Each row is a point on a tangle of strands that fork, close into loops and nearly touch. The rows are in no order.
Points whose rows are less than 52 apart are linked; no others are. Some points are linked to none.
vov: [14,12,-15,-7,-19,9,-2,-13,-18,8,-11,-4,21,-6,9,5,-10,4,-17,8,8,6,1,9,-10,-16,-1,-3,7,-12,-2,4,30,3,2,-4,9,-11,-7,7,1,3,14,8,-6,-1,-9,21,-9,-4,-28,-17,5]
pariv: [2,8,10,11,13,-9,17,4,-4,6,7,-6,2,11,8,-5,5,3,-2,16,15,1,16,-8,-12,10,-5,-8,-11,-22,-14,3,4,4,-12,4,11,-8,-6,1,7,12,-15,-3,-11,2,-3,-14,3,-2,3,-15,7]
Nisum: [22,0,-8,-6,-31,16,1,-15,-30,16,4,-19,27,0,20,2,-25,18,-19,8,10,6,-3,16,-1,-11,-8,-6,8,3,0,12,21,-4,1,-17,-5,-23,-17,0,-9,7,26,2,-4,-5,-22,5,-4,11,-38,-11,-5]
mipu: [-7,2,-4,-34,-10,-13,8,-3,-13,5,0,-8,-3,4,30,10,-10,-4,-11,2,1,-6,-14,13,-2,-14,-3,-1,-3,4,17,6,26,-13,11,5,-7,-3,-8,-6,-22,7,35,-7,17,3,7,15,16,14,-15,-3,16]
Tev: [10,4,7,4,-20,6,15,-6,-18,10,21,-22,22,8,12,9,-14,15,-6,14,17,23,7,9,-9,-6,-19,-9,7,-5,-10,8,13,-1,-9,-5,3,-24,-15,-10,-2,11,1,-7,-10,-6,-16,-11,5,14,-24,-18,-3]
Zalod: [4,-7,-11,11,19,-9,0,5,-2,-10,-15,18,-17,1,-11,-8,-1,-17,14,-7,-2,12,-2,-5,6,17,9,5,-5,-5,18,-11,2,-14,6,-3,-19,34,2,4,-6,4,-4,11,15,-28,-11,2,3,-23,26,24,0]
zivuf: [-10,-7,-4,-10,21,-14,-13,14,12,-8,-7,8,-29,-5,-12,-4,8,-13,10,-12,-19,-14,-22,-15,15,3,18,8,-11,22,20,-5,-10,-15,1,-1,-17,28,12,5,-7,-8,3,-5,2,-9,-3,-1,6,-10,24,30,-2]
Tuf: [-7,1,-17,-3,6,7,-5,3,10,1,-18,14,-7,-12,6,-1,4,-17,3,-10,-11,-9,-3,6,-2,-3,7,2,-1,-4,13,-7,10,-5,9,-5,2,19,15,5,0,-7,7,13,8,-2,10,19,-4,-6,-5,-5,3]
susa: [-7,-14,0,2,16,-5,-18,8,5,-4,-8,9,-21,-7,-15,-3,1,-7,13,-4,-18,0,-20,-3,16,1,12,15,-11,26,20,-9,-5,-14,2,-4,-20,25,10,-1,-7,-8,7,5,4,-19,-16,-4,8,-17,23,30,-5]
geged: [5,3,16,24,10,-6,-6,7,-3,-11,3,8,2,9,-15,-6,-2,-3,9,4,7,18,12,-9,-5,22,-9,3,0,-12,1,-10,-5,-1,-5,4,-10,7,-2,-1,4,2,-20,7,-5,-5,-3,-17,4,-13,28,9,-2]
pudoz: [-3,6,-3,-17,-3,-15,20,0,-13,4,8,-13,-5,14,21,-3,0,4,-11,12,12,0,1,3,-9,-2,0,-11,-12,-20,1,8,19,1,-4,7,7,-15,-21,-6,-4,15,18,-3,5,2,-2,-3,5,10,-13,-8,18]
gamem: [-9,6,5,-16,5,-20,22,5,-6,-7,9,-7,-6,9,9,1,7,-4,-2,3,10,5,5,-2,-9,2,-1,-12,0,-21,0,3,8,0,-4,10,9,-7,-16,-4,-2,11,8,-9,6,5,12,-3,5,7,-1,-6,20]
Zimi: [19,-2,10,26,-14,18,-2,-6,-5,0,11,3,27,4,3,12,-14,12,4,0,12,30,8,9,-5,1,-21,6,9,2,-5,-7,-5,3,0,-5,-7,-10,1,-14,2,-1,-12,10,-1,-6,-7,-11,-1,4,-6,-9,-10]
Sonez: [-10,8,-10,-26,0,-6,-1,8,7,-10,-11,6,2,-16,-4,11,6,-24,-3,-18,-11,-3,-7,-3,-7,-8,6,-7,17,-7,12,-3,8,-6,13,4,9,11,6,5,3,0,10,-7,2,8,19,23,-2,2,-1,-6,7]
lagor: [-11,-2,2,-24,5,-19,-7,13,12,-20,-6,9,-17,-12,-16,9,12,-19,5,-23,-17,2,-17,-16,6,7,12,-5,10,8,17,-5,-11,-15,6,3,-10,18,2,2,-1,-1,6,-16,6,-1,9,4,8,5,30,22,3]
Fiz: [-5,10,-5,-13,7,-10,8,2,-3,-9,-7,5,2,-2,4,0,8,-18,-1,-8,0,-3,4,-3,-10,0,4,-5,7,-21,8,-4,11,-2,5,4,9,10,0,6,2,7,7,-1,8,3,15,19,-1,-2,1,-8,12]
vetep: [-11,5,-16,-15,8,2,-7,13,15,-2,-20,12,-8,-22,-4,5,8,-28,0,-20,-16,-9,-7,-1,-3,-6,8,-4,9,-1,15,-7,8,-9,12,0,4,22,15,9,4,-7,6,2,3,3,18,20,-3,-2,1,-1,1]
Tifa: [-7,0,17,3,17,-17,4,14,4,-8,14,-3,-21,15,-5,-9,8,3,6,5,5,-5,4,-14,1,11,2,-3,-14,-2,-6,0,-17,6,-12,12,-5,-5,-7,0,2,2,-14,-10,-8,11,5,-25,4,2,21,11,5]
zemu: [14,12,8,24,-11,13,4,-2,-10,-4,0,6,30,-2,-8,12,-8,0,4,0,19,35,15,4,-12,1,-22,4,14,-11,-8,-12,1,3,5,2,3,0,1,-8,7,2,-17,13,-5,-2,0,-5,-2,-8,-3,-12,-9]
Rari: [-2,5,-9,-27,-2,-10,7,-6,-12,10,-10,-5,-9,7,31,0,-3,-1,-14,4,1,-22,-13,9,-2,-11,9,1,-18,-2,11,12,24,-11,4,4,-3,-2,-4,-2,-14,9,34,0,16,4,0,15,9,11,-15,-6,15]
Tubo: [1,-1,8,15,15,-10,15,4,2,0,12,-1,-10,21,18,-14,3,10,1,14,9,-4,9,-3,-3,13,1,-1,-21,-16,-4,0,-4,5,-10,4,-1,-5,-5,-3,1,8,-6,3,-1,-2,-2,-20,6,3,6,-5,7]
Fegus: [-4,5,-4,-22,-9,-8,9,-3,-10,-5,2,-2,5,5,22,9,-8,-10,-6,2,5,9,-5,12,-8,-8,-7,2,5,-9,16,-5,25,-5,10,1,-5,-1,-9,-3,-16,8,23,1,16,-3,8,19,9,6,-10,-5,13]
Gidul: [5,-7,-9,25,2,18,-18,2,19,9,-17,17,4,-12,-3,-13,0,0,4,-4,-8,-11,7,-3,0,3,4,3,-4,5,1,-15,-3,10,4,-8,1,10,14,15,4,-10,-19,19,-8,3,2,-2,-17,-18,5,-3,-5]
mebu: [-5,-1,4,-9,-11,11,-7,-2,2,-1,11,-17,10,-7,-23,15,3,3,1,7,-5,-2,3,-3,-1,-16,-4,-6,18,18,-19,8,-16,9,-7,3,11,-15,-1,-4,10,-9,-19,-21,-14,13,2,1,-3,17,-13,-9,-11]
duk: [22,7,-14,-6,-29,18,-2,-17,-24,15,-11,-6,25,-4,21,4,-20,10,-20,7,13,6,-3,17,-5,-10,-2,-2,1,-5,2,5,29,-1,4,-14,-2,-16,-12,5,-7,4,23,11,-3,-1,-20,14,-10,1,-33,-12,1]
Tor: [0,-15,-1,21,4,17,-15,-5,13,16,-13,11,-9,-10,9,-8,-4,13,10,-6,-11,-13,-10,9,16,0,4,20,-15,30,9,-12,-8,1,4,-15,-14,15,17,2,-7,-20,6,21,7,-12,-11,-6,-1,-10,5,14,-8]
Pibuz: [10,12,10,18,4,2,12,-4,-5,12,1,-3,19,4,5,-1,-2,4,-4,14,16,10,16,-4,-13,8,-11,-3,-1,-19,-17,0,7,4,-8,2,11,-8,0,1,8,11,-18,3,-14,-1,-6,-7,0,-5,-3,-19,-1]
mik: [-10,4,6,-14,11,-26,20,11,-3,-17,8,0,-11,5,2,1,13,-9,4,-6,7,8,4,-10,-9,10,0,-11,5,-20,4,-5,0,-3,0,9,2,6,-13,0,-1,11,3,-10,10,4,16,-4,7,6,16,3,21]
Zope: [-6,-3,-12,-4,-8,17,-14,-1,13,5,-5,-1,11,-21,-10,4,3,0,-2,-3,-15,-10,-1,3,-1,-18,3,-3,12,11,-5,0,-4,10,-1,0,14,-7,7,7,10,-9,-5,1,-12,12,5,13,-13,3,-19,-11,-6]
Kaze: [-13,-6,8,-20,9,-23,1,9,9,-18,7,2,-25,3,-10,4,13,-5,4,-12,-11,-3,-15,-11,10,7,11,-3,0,9,11,2,-18,-5,-1,8,-11,6,-2,-3,-5,-2,6,-18,7,5,12,-7,10,9,26,23,8]
gedo: [-11,-13,0,-4,1,2,2,-8,9,12,5,-8,-11,3,13,-10,2,21,-3,0,-12,-35,-9,7,17,-10,9,12,-16,23,-8,16,-16,8,-4,1,1,-12,5,-2,-6,-5,14,-9,1,7,1,-4,2,12,-11,3,-8]
vizat: [0,11,-10,-14,-2,-7,8,-3,-8,-4,-11,4,4,1,15,3,-2,-16,-6,-1,4,2,1,7,-10,-4,0,-1,4,-19,11,-4,26,-3,9,1,1,7,-2,5,-9,8,14,6,15,-1,7,23,0,-2,-9,-11,14]
kevi: [-14,-5,16,-14,1,-17,-4,10,2,-21,13,-1,-15,6,-19,10,10,-3,8,-6,-9,10,-9,-7,3,7,2,-6,9,10,5,-3,-15,-2,-4,7,-11,-1,-10,-7,-1,-2,0,-15,4,6,7,-10,12,12,24,19,5]
ves: [-10,-8,1,2,18,-11,-4,2,15,-3,6,1,-28,10,6,-12,7,10,7,-5,-10,-30,-13,-5,15,2,16,13,-23,20,4,3,-17,1,-4,1,-12,9,10,4,-8,-8,5,0,2,2,4,-8,6,-4,10,20,-3]
zute: [11,13,0,15,-1,10,3,-9,-3,11,-9,1,25,-7,-3,-4,1,2,-6,9,9,2,15,-4,-11,-1,-6,-3,6,-17,-16,-2,8,6,-3,-1,18,-4,3,8,14,4,-17,6,-17,2,-4,4,-10,-11,-10,-22,-1]
bekor: [21,-8,10,19,-19,19,11,-14,-13,16,15,-7,25,7,33,-4,-21,21,-7,-2,13,13,-1,22,5,12,-13,4,-4,2,-1,3,-1,-2,2,-18,-10,-22,-3,-14,-8,10,9,9,8,-4,-22,-18,-1,10,-17,-9,-11]
Dilab: [1,-11,-6,19,1,19,-15,-7,18,14,-12,13,-1,-11,10,-10,-2,10,4,-3,-11,-18,-1,5,6,-2,6,11,-10,18,3,-10,-6,7,1,-12,-3,5,15,7,-2,-14,-3,17,-1,1,-4,0,-10,-7,-2,0,-6]
gime: [23,-6,5,29,-16,19,-11,-2,-4,-6,4,14,21,0,-10,14,-17,8,9,-8,10,39,4,9,1,4,-23,9,6,4,2,-12,-9,-2,7,-3,-13,0,2,-17,2,-6,-13,21,6,-9,-8,-13,0,-8,5,6,-11]
fovot: [7,0,-6,-1,-4,0,7,-11,-3,17,3,-14,5,0,8,-7,2,19,-13,17,3,-16,1,-6,-3,-5,1,-5,-7,-4,-16,21,1,8,-14,0,18,-24,-3,0,4,4,3,-8,-14,2,-15,-4,-6,8,-18,-13,0]
vapoz: [-1,0,-7,15,5,11,-19,12,16,-1,-14,15,1,-12,-16,-11,4,-13,4,-10,-9,-9,10,-8,-1,5,5,0,3,-2,3,-16,-4,5,3,-2,4,15,11,16,11,-9,-19,13,-9,6,9,2,-12,-17,11,4,-7]
nuri: [11,-6,5,30,3,7,-14,0,3,-4,-4,16,5,4,-7,-5,-8,2,8,1,1,16,5,0,5,14,-6,11,-3,-1,6,-11,-5,3,2,-3,-14,7,8,-2,2,-5,-15,18,1,-11,-7,-10,0,-17,20,11,-6]
sof: [13,7,-18,23,-5,17,1,-2,3,3,-24,21,10,-9,-2,-5,-6,-9,3,-8,9,14,15,11,-6,5,-5,2,4,-20,4,-11,9,2,18,-7,4,15,10,9,6,-5,-13,28,9,-8,6,7,-12,-24,-1,-11,-4]
bikod: [15,7,-9,12,-6,13,0,-14,-2,15,-13,2,18,-6,11,-8,-1,10,-11,9,3,-8,5,0,-9,-1,3,-2,-4,-12,-10,5,11,8,-3,-7,15,-11,4,8,7,4,-3,11,-10,-1,-11,7,-15,-5,-16,-20,0]
Kenav: [-13,-3,16,-15,-7,-7,6,5,-8,-15,21,-12,-1,9,-11,19,4,0,7,3,1,17,1,3,-7,-6,-11,-11,17,9,-6,1,-10,3,-3,7,0,-12,-17,-13,-1,-1,0,-18,4,5,8,-7,13,24,3,1,3]
Gizun: [-1,-2,8,-1,-16,3,7,-2,-12,-6,23,-7,14,12,13,13,-13,3,2,0,10,28,2,17,-4,-2,-19,1,11,2,8,-6,10,-1,6,-3,-8,-9,-15,-16,-11,6,13,3,14,-9,0,1,9,13,-11,-2,-1]
lon: [-5,2,-10,-12,6,-3,7,-7,-2,11,-13,-1,-16,6,31,-6,2,-1,-4,1,-4,-27,-12,8,2,-5,13,9,-23,3,8,8,14,-12,4,-5,-3,9,9,-3,-11,1,28,7,18,-1,-1,14,6,7,-12,-5,7]
fudo: [-1,9,-1,12,4,10,-14,13,10,1,-11,3,12,-12,-22,-9,7,-15,2,-8,-3,-6,17,-12,-5,5,1,-4,9,-7,-8,-14,-6,5,1,2,11,11,7,16,19,-5,-26,7,-21,15,13,-1,-13,-16,10,-3,-10]
batak: [-14,-8,6,-19,14,-20,13,4,11,-8,11,-3,-31,9,5,-1,10,5,3,-8,-6,-14,-17,-2,11,0,12,-1,-11,9,6,9,-17,-2,0,13,-6,0,-1,-5,-8,1,13,-18,12,8,16,-10,11,12,9,15,11]
bev: [-11,5,23,-20,-3,-16,-5,14,-3,-20,10,-5,-15,3,-28,14,13,-6,7,-6,-1,15,-2,-12,-1,8,1,-11,14,7,-9,-5,-19,-4,-6,8,-8,-6,-17,-6,6,-1,-12,-21,-4,17,9,-19,9,13,31,15,3]
Figo: [4,-3,7,3,-16,8,7,-5,-9,8,19,-22,16,2,0,11,-8,16,-3,14,5,11,5,4,-5,-12,-13,-6,9,8,-17,12,-2,4,-11,-2,7,-22,-8,-8,1,2,-7,-12,-11,0,-11,-6,4,19,-20,-16,-7]
Romat: [-4,0,-16,2,9,7,1,1,4,4,-25,15,-13,-10,10,0,-1,-19,11,-6,-3,4,-8,7,2,4,3,8,-6,3,19,-10,15,-12,14,-11,-9,31,17,-1,-7,-9,11,18,22,-19,-1,14,2,-10,3,7,4]
Buder: [-1,12,0,7,1,9,-7,2,7,4,-9,-2,18,-13,-17,-1,7,-8,-2,1,0,-4,15,-8,-7,-3,-2,-4,10,-8,-13,-6,-3,8,-3,2,17,0,5,10,18,-3,-20,2,-21,13,7,4,-11,-9,-4,-14,-7]
sef: [-1,-12,0,1,13,-16,-9,9,-3,-16,-9,15,-18,-3,-23,-7,1,-16,11,-6,-9,16,-9,-12,7,15,10,4,-2,0,18,-12,-2,-19,2,0,-20,30,-6,3,-5,8,-2,2,7,-24,-18,1,4,-23,36,30,1]
kelan: [7,-7,-3,-7,-26,14,1,-10,-19,12,16,-21,21,1,15,6,-21,17,-10,6,1,4,0,17,3,-18,-8,-3,12,12,-4,13,11,-2,1,-11,2,-21,-13,-7,-7,2,20,-4,0,-4,-12,7,0,19,-34,-13,-7]
simop: [-9,7,11,-1,-3,-6,-6,9,-4,-22,0,7,7,-4,-25,10,5,-15,7,-11,-3,23,5,-6,-9,8,-5,-2,21,-6,3,-17,-4,-5,2,4,-5,11,-6,-2,9,0,-5,0,-1,1,8,2,3,0,20,11,-3]
Kazab: [-1,-4,-1,11,17,-11,2,5,2,-13,0,11,-14,11,-1,-8,3,-8,10,-2,1,4,1,-4,3,18,4,4,-7,-8,12,-9,-1,-4,-2,0,-13,19,0,1,-5,3,-2,9,12,-16,-3,-2,7,-11,22,16,5]
sobu: [1,7,-13,-5,-1,0,9,-4,-5,0,-18,12,-3,2,20,2,-6,-17,2,-3,6,6,-2,11,-4,3,-1,8,-4,-13,19,-7,26,-11,15,-7,-7,18,8,-1,-12,1,13,16,26,-13,2,20,1,-7,-4,-3,8]
lufu: [-2,-9,-1,-13,-20,13,-3,-5,-10,1,16,-15,16,0,6,15,-12,6,-3,1,-7,6,0,16,2,-24,-6,-3,17,17,-1,7,7,-1,5,-5,1,-13,-8,-10,-7,-5,13,-7,5,-3,1,15,5,21,-26,-11,-7]
Supaf: [6,8,-10,-12,7,-7,10,-8,0,14,0,-11,-13,3,0,-8,10,12,-14,15,9,-26,-1,-16,-1,-3,9,-11,-11,-10,-18,31,0,6,-13,8,23,-21,-3,4,8,6,1,-14,-15,8,-3,-1,-11,0,-19,-6,6]
repav: [2,14,-9,-8,-13,6,1,-4,-11,-1,-6,-1,21,-8,-2,8,-3,-8,-10,2,4,13,5,7,-11,-15,-5,-4,15,-14,0,-4,20,4,5,1,14,-3,-3,4,6,2,6,5,-6,3,3,22,-6,-5,-21,-18,3]
nila: [-7,-4,0,-23,-1,1,2,-4,12,6,11,-13,-18,1,-16,1,11,9,-9,6,-2,-19,-10,-4,18,-11,4,-2,1,19,-16,25,-23,13,-5,11,13,-20,1,-2,-1,-2,-3,-35,-7,18,11,-7,-10,13,-12,3,-6]
kaz: [-1,4,4,3,12,-19,16,6,-5,-18,1,7,-7,9,0,-6,7,-13,10,-5,9,13,10,-7,-9,19,0,-4,6,-25,8,-10,5,-6,1,3,-5,19,-9,3,-3,11,-3,3,14,-10,8,0,7,-5,21,7,12]
bak: [0,15,-10,-30,6,-10,6,-4,0,2,-4,-7,-6,-7,-7,4,12,-10,-14,-1,2,-15,-5,-12,-3,-9,10,-13,6,-14,-8,22,4,2,-4,12,24,-11,-3,7,10,6,6,-19,-8,14,14,16,-10,0,-14,-8,11]
vin: [-5,-18,0,12,8,11,-18,1,4,11,-8,10,-13,-12,-4,0,-6,5,14,-3,-13,4,-17,10,19,-2,3,21,-11,35,16,-10,-5,-10,8,-12,-20,21,14,-8,-6,-14,13,16,10,-22,-18,-8,9,-13,13,25,-9]
zari: [15,8,-13,24,5,15,0,-4,2,7,-22,17,10,1,5,-13,-1,-4,-1,0,8,-2,17,2,-6,9,2,-3,-2,-26,-3,-7,9,4,11,-7,7,11,9,12,6,4,-17,22,4,-5,3,5,-12,-19,0,-16,-3]
fufe: [5,10,15,24,0,1,2,4,-8,-9,0,8,19,4,-15,6,-3,-6,7,3,14,28,17,-2,-12,12,-17,3,9,-14,-7,-13,-1,-1,1,5,-4,6,-2,-5,7,4,-20,8,-8,-2,2,-11,4,-11,16,-2,-5]
Morud: [-10,-14,-1,-17,-5,-2,10,-5,4,11,14,-18,-15,6,1,-4,1,21,-8,6,-6,-23,-8,9,18,-14,3,2,-6,19,-14,28,-17,10,-4,10,9,-21,-2,-8,-6,1,12,-25,1,8,5,-13,1,19,-16,1,-4]
busi: [-7,-2,-11,-3,8,7,-1,-3,9,11,-15,7,-12,-5,19,-6,5,-4,1,-2,-10,-27,-10,8,5,-5,11,8,-16,6,6,2,6,-5,4,-8,2,11,17,2,-4,-7,15,11,11,-1,2,15,-3,0,-9,-4,3]
zas: [-2,7,-3,-31,-1,-1,7,-6,7,7,8,-18,-13,-6,-22,9,11,0,-13,9,6,-10,-8,-9,8,-10,1,-12,9,5,-22,27,-13,6,-9,12,23,-21,-3,0,8,1,-4,-39,-15,19,8,-1,-12,9,-16,-4,0]
tusak: [20,-10,-5,35,-8,19,-14,-3,5,1,-10,23,9,-7,-6,1,-15,6,7,-8,3,27,2,7,6,10,-12,12,-3,4,7,-12,-6,0,9,-7,-14,6,9,-6,-1,-10,-15,26,6,-13,-10,-12,-5,-20,13,12,-8]
Midun: [-4,11,-8,-10,-6,10,-8,2,9,4,-5,-8,13,-22,-24,6,9,-11,-5,-3,-5,-6,5,-11,-4,-13,1,-8,17,1,-16,1,-7,9,-4,4,23,-6,3,11,20,-5,-15,-10,-24,20,9,10,-14,-2,-12,-12,-9]
vaval: [-1,2,22,15,15,-15,-9,14,-1,-10,12,-1,-13,13,-17,-10,3,-1,8,6,5,3,6,-16,-2,17,-2,0,-8,-2,-4,-6,-12,1,-11,8,-10,0,-5,2,2,-2,-24,-5,-12,6,-2,-24,4,-7,32,13,2]
Gegag: [-12,-4,8,-7,13,-18,14,7,8,-6,14,-6,-25,15,5,-7,10,7,2,3,1,-10,-4,-6,5,5,6,-2,-14,-2,-1,7,-16,6,-7,12,0,-6,-7,-4,-2,2,3,-12,2,9,10,-17,7,10,6,8,10]
gozu: [-7,-6,1,0,18,-14,-17,12,13,-10,4,6,-27,5,-11,-13,6,-3,8,-7,-12,-22,-12,-16,17,6,18,8,-17,17,10,-3,-15,-4,-5,1,-14,15,9,10,-7,-10,-5,-2,-3,1,-1,-7,0,-14,24,28,-5]
pumov: [6,-1,-3,5,-10,7,3,-13,-5,13,1,-8,15,0,16,-4,-6,13,-9,10,1,-6,1,7,-3,-3,1,1,-4,-3,-7,9,7,9,-7,-6,8,-17,-1,-1,0,5,8,3,-5,-1,-11,5,-6,7,-19,-14,-1]
Givo: [12,3,-9,19,14,10,-3,-5,7,7,-14,11,1,8,11,-21,5,3,-3,5,5,-25,16,-11,-2,8,10,-4,-15,-19,-10,-4,3,6,1,-7,10,8,12,16,4,5,-19,15,-3,0,0,1,-13,-13,1,-15,-4]
Zadef: [-10,-7,-2,0,14,-7,7,-5,12,7,3,-2,-23,12,22,-13,5,14,0,-3,-6,-35,-12,4,12,-3,15,14,-27,14,-1,7,-11,-1,-2,0,-7,5,10,0,-7,-3,17,2,9,2,2,-3,6,5,-4,7,-2]
Besin: [1,-7,14,23,10,-6,4,1,5,4,14,-2,-6,18,14,-15,-1,18,1,11,2,-6,4,0,4,13,0,7,-19,1,-3,-1,-11,9,-9,2,-11,-8,0,-4,-3,1,-7,3,-5,-2,-8,-25,7,3,10,4,-2]
Lerer: [-12,5,26,-13,-9,-6,-4,11,-11,-19,16,-8,-2,7,-29,23,8,-3,12,2,3,20,4,-5,-10,0,-8,-13,21,13,-14,-7,-16,-4,-7,5,-7,-9,-18,-11,7,-2,-17,-18,-6,14,5,-15,13,18,19,5,-3]
gipa: [-6,1,2,-14,4,-18,-10,17,4,-21,-8,10,-12,-11,-27,-1,11,-22,3,-24,-13,11,-3,-22,1,14,11,-5,13,-7,11,-12,-6,-17,5,2,-9,24,-5,7,6,3,-2,-8,0,-3,5,2,3,-7,39,22,-1]
Balet: [-10,-6,11,-6,-5,-6,8,1,-5,-8,20,-9,2,12,7,8,-3,4,5,2,1,12,1,11,-2,-2,-9,-2,5,3,5,0,0,4,-2,6,-4,-10,-11,-12,-6,4,11,-5,10,-4,2,-4,11,18,-1,0,5]
fuda: [11,-7,6,13,-16,12,8,-8,-9,5,17,-6,17,11,26,3,-17,13,-1,-1,10,19,1,23,5,7,-14,8,-2,3,6,-1,3,0,4,-12,-11,-13,-7,-16,-9,4,15,11,14,-10,-11,-7,6,9,-13,-3,-7]
Tilaz: [12,5,5,24,17,4,-6,3,8,6,-5,8,7,7,2,-19,3,2,0,8,7,-16,18,-18,-3,12,3,-2,-10,-14,-13,-5,-5,8,-4,-1,4,5,12,15,5,1,-31,7,-15,4,1,-10,-8,-16,10,-9,-5]
banet: [0,1,1,-8,-15,6,4,-6,-7,6,13,-25,11,-5,-17,17,-2,11,-4,16,2,4,3,-3,-5,-18,-10,-10,13,9,-24,16,-5,3,-12,1,16,-21,-7,-4,7,-3,-11,-23,-16,5,-6,2,1,17,-23,-16,-7]
Silim: [-7,-9,-1,-7,-12,14,-10,-3,1,-1,6,-3,11,-7,0,17,-6,2,3,-5,-13,3,-3,17,2,-21,-4,1,14,20,3,-1,0,3,6,-3,0,-4,3,-8,-4,-11,10,-1,4,1,4,15,1,14,-18,-7,-7]
Baruf: [-6,-7,0,-5,-11,14,-13,-1,6,-3,7,-6,13,-9,-14,12,-1,3,3,-2,-13,-1,2,7,0,-18,-3,-2,17,19,-4,1,-8,9,1,0,4,-10,1,-3,7,-10,-7,-6,-7,8,4,8,-3,14,-14,-8,-10]
Koneb: [14,2,-15,25,2,10,2,0,0,-3,-22,22,-1,-2,-4,-5,-7,-11,10,-10,11,21,10,8,0,17,-5,4,0,-18,11,-10,6,-2,16,-5,-8,23,7,3,1,-4,-14,26,19,-19,0,3,-3,-27,13,7,-5]
momad: [-10,-12,2,1,0,7,-6,-3,3,3,1,2,-3,-4,11,7,-6,2,7,-6,-10,0,-9,18,10,-5,-3,14,0,21,13,-4,1,-3,6,-8,-11,9,9,-12,-8,-10,19,7,15,-11,-3,6,11,7,-2,8,-3]
Som: [-8,-7,9,-3,2,-15,-17,10,-2,-22,-1,9,-11,-5,-31,0,4,-13,8,-9,-11,18,-8,-13,3,13,6,2,9,2,13,-12,-7,-14,-1,2,-17,16,-8,1,0,3,-4,-1,3,-8,-9,-2,6,-12,37,27,-3]
detum: [-1,-10,5,10,2,1,2,-9,13,12,7,-6,-4,9,15,-19,1,27,-5,8,-5,-31,-1,-5,9,-1,8,9,-20,15,-13,11,-18,14,-9,-1,0,-16,7,2,-4,-2,-2,-5,-10,7,-7,-16,-4,4,-5,0,-9]
sobo: [-1,18,-11,-21,-4,-3,4,-2,-7,0,-8,-7,13,-11,-9,7,8,-12,-12,0,2,-3,2,-5,-10,-14,3,-12,15,-17,-6,7,14,3,0,6,23,-5,-3,9,11,3,5,-8,-13,10,9,22,-8,-4,-18,-14,7]
bakir: [6,-9,13,24,3,4,-7,-5,10,12,8,-1,6,7,11,-17,-2,22,0,10,-2,-17,4,-9,5,6,1,9,-15,13,-10,1,-15,16,-10,0,-6,-14,10,2,-3,-5,-18,-1,-15,7,-9,-20,-4,0,5,0,-9]
sez: [3,9,-9,-23,0,-6,9,-7,-3,10,3,-17,-9,-6,-13,4,9,6,-16,13,9,-12,-5,-12,0,-8,2,-14,1,-6,-19,30,1,5,-13,11,26,-23,-4,4,9,3,3,-24,-16,10,2,5,-9,3,-20,-6,7]

How many points has the smallest loop of links through each point below? Write none if it is on no loop.
sez -> 16
duk -> 19
vapoz -> 20
sobu -> 7
Rari -> 9
zemu -> 7
bev -> none

A fork is a point with three links, a tip a point with one. Leave the first point through the second and follow the links. Name the first fork or tip that comes.
Kaze; lagor -> pudoz
gedo; detum -> zute
mik; kaz -> Kaze
ves; gozu -> Buder
kelan; Nisum -> sez
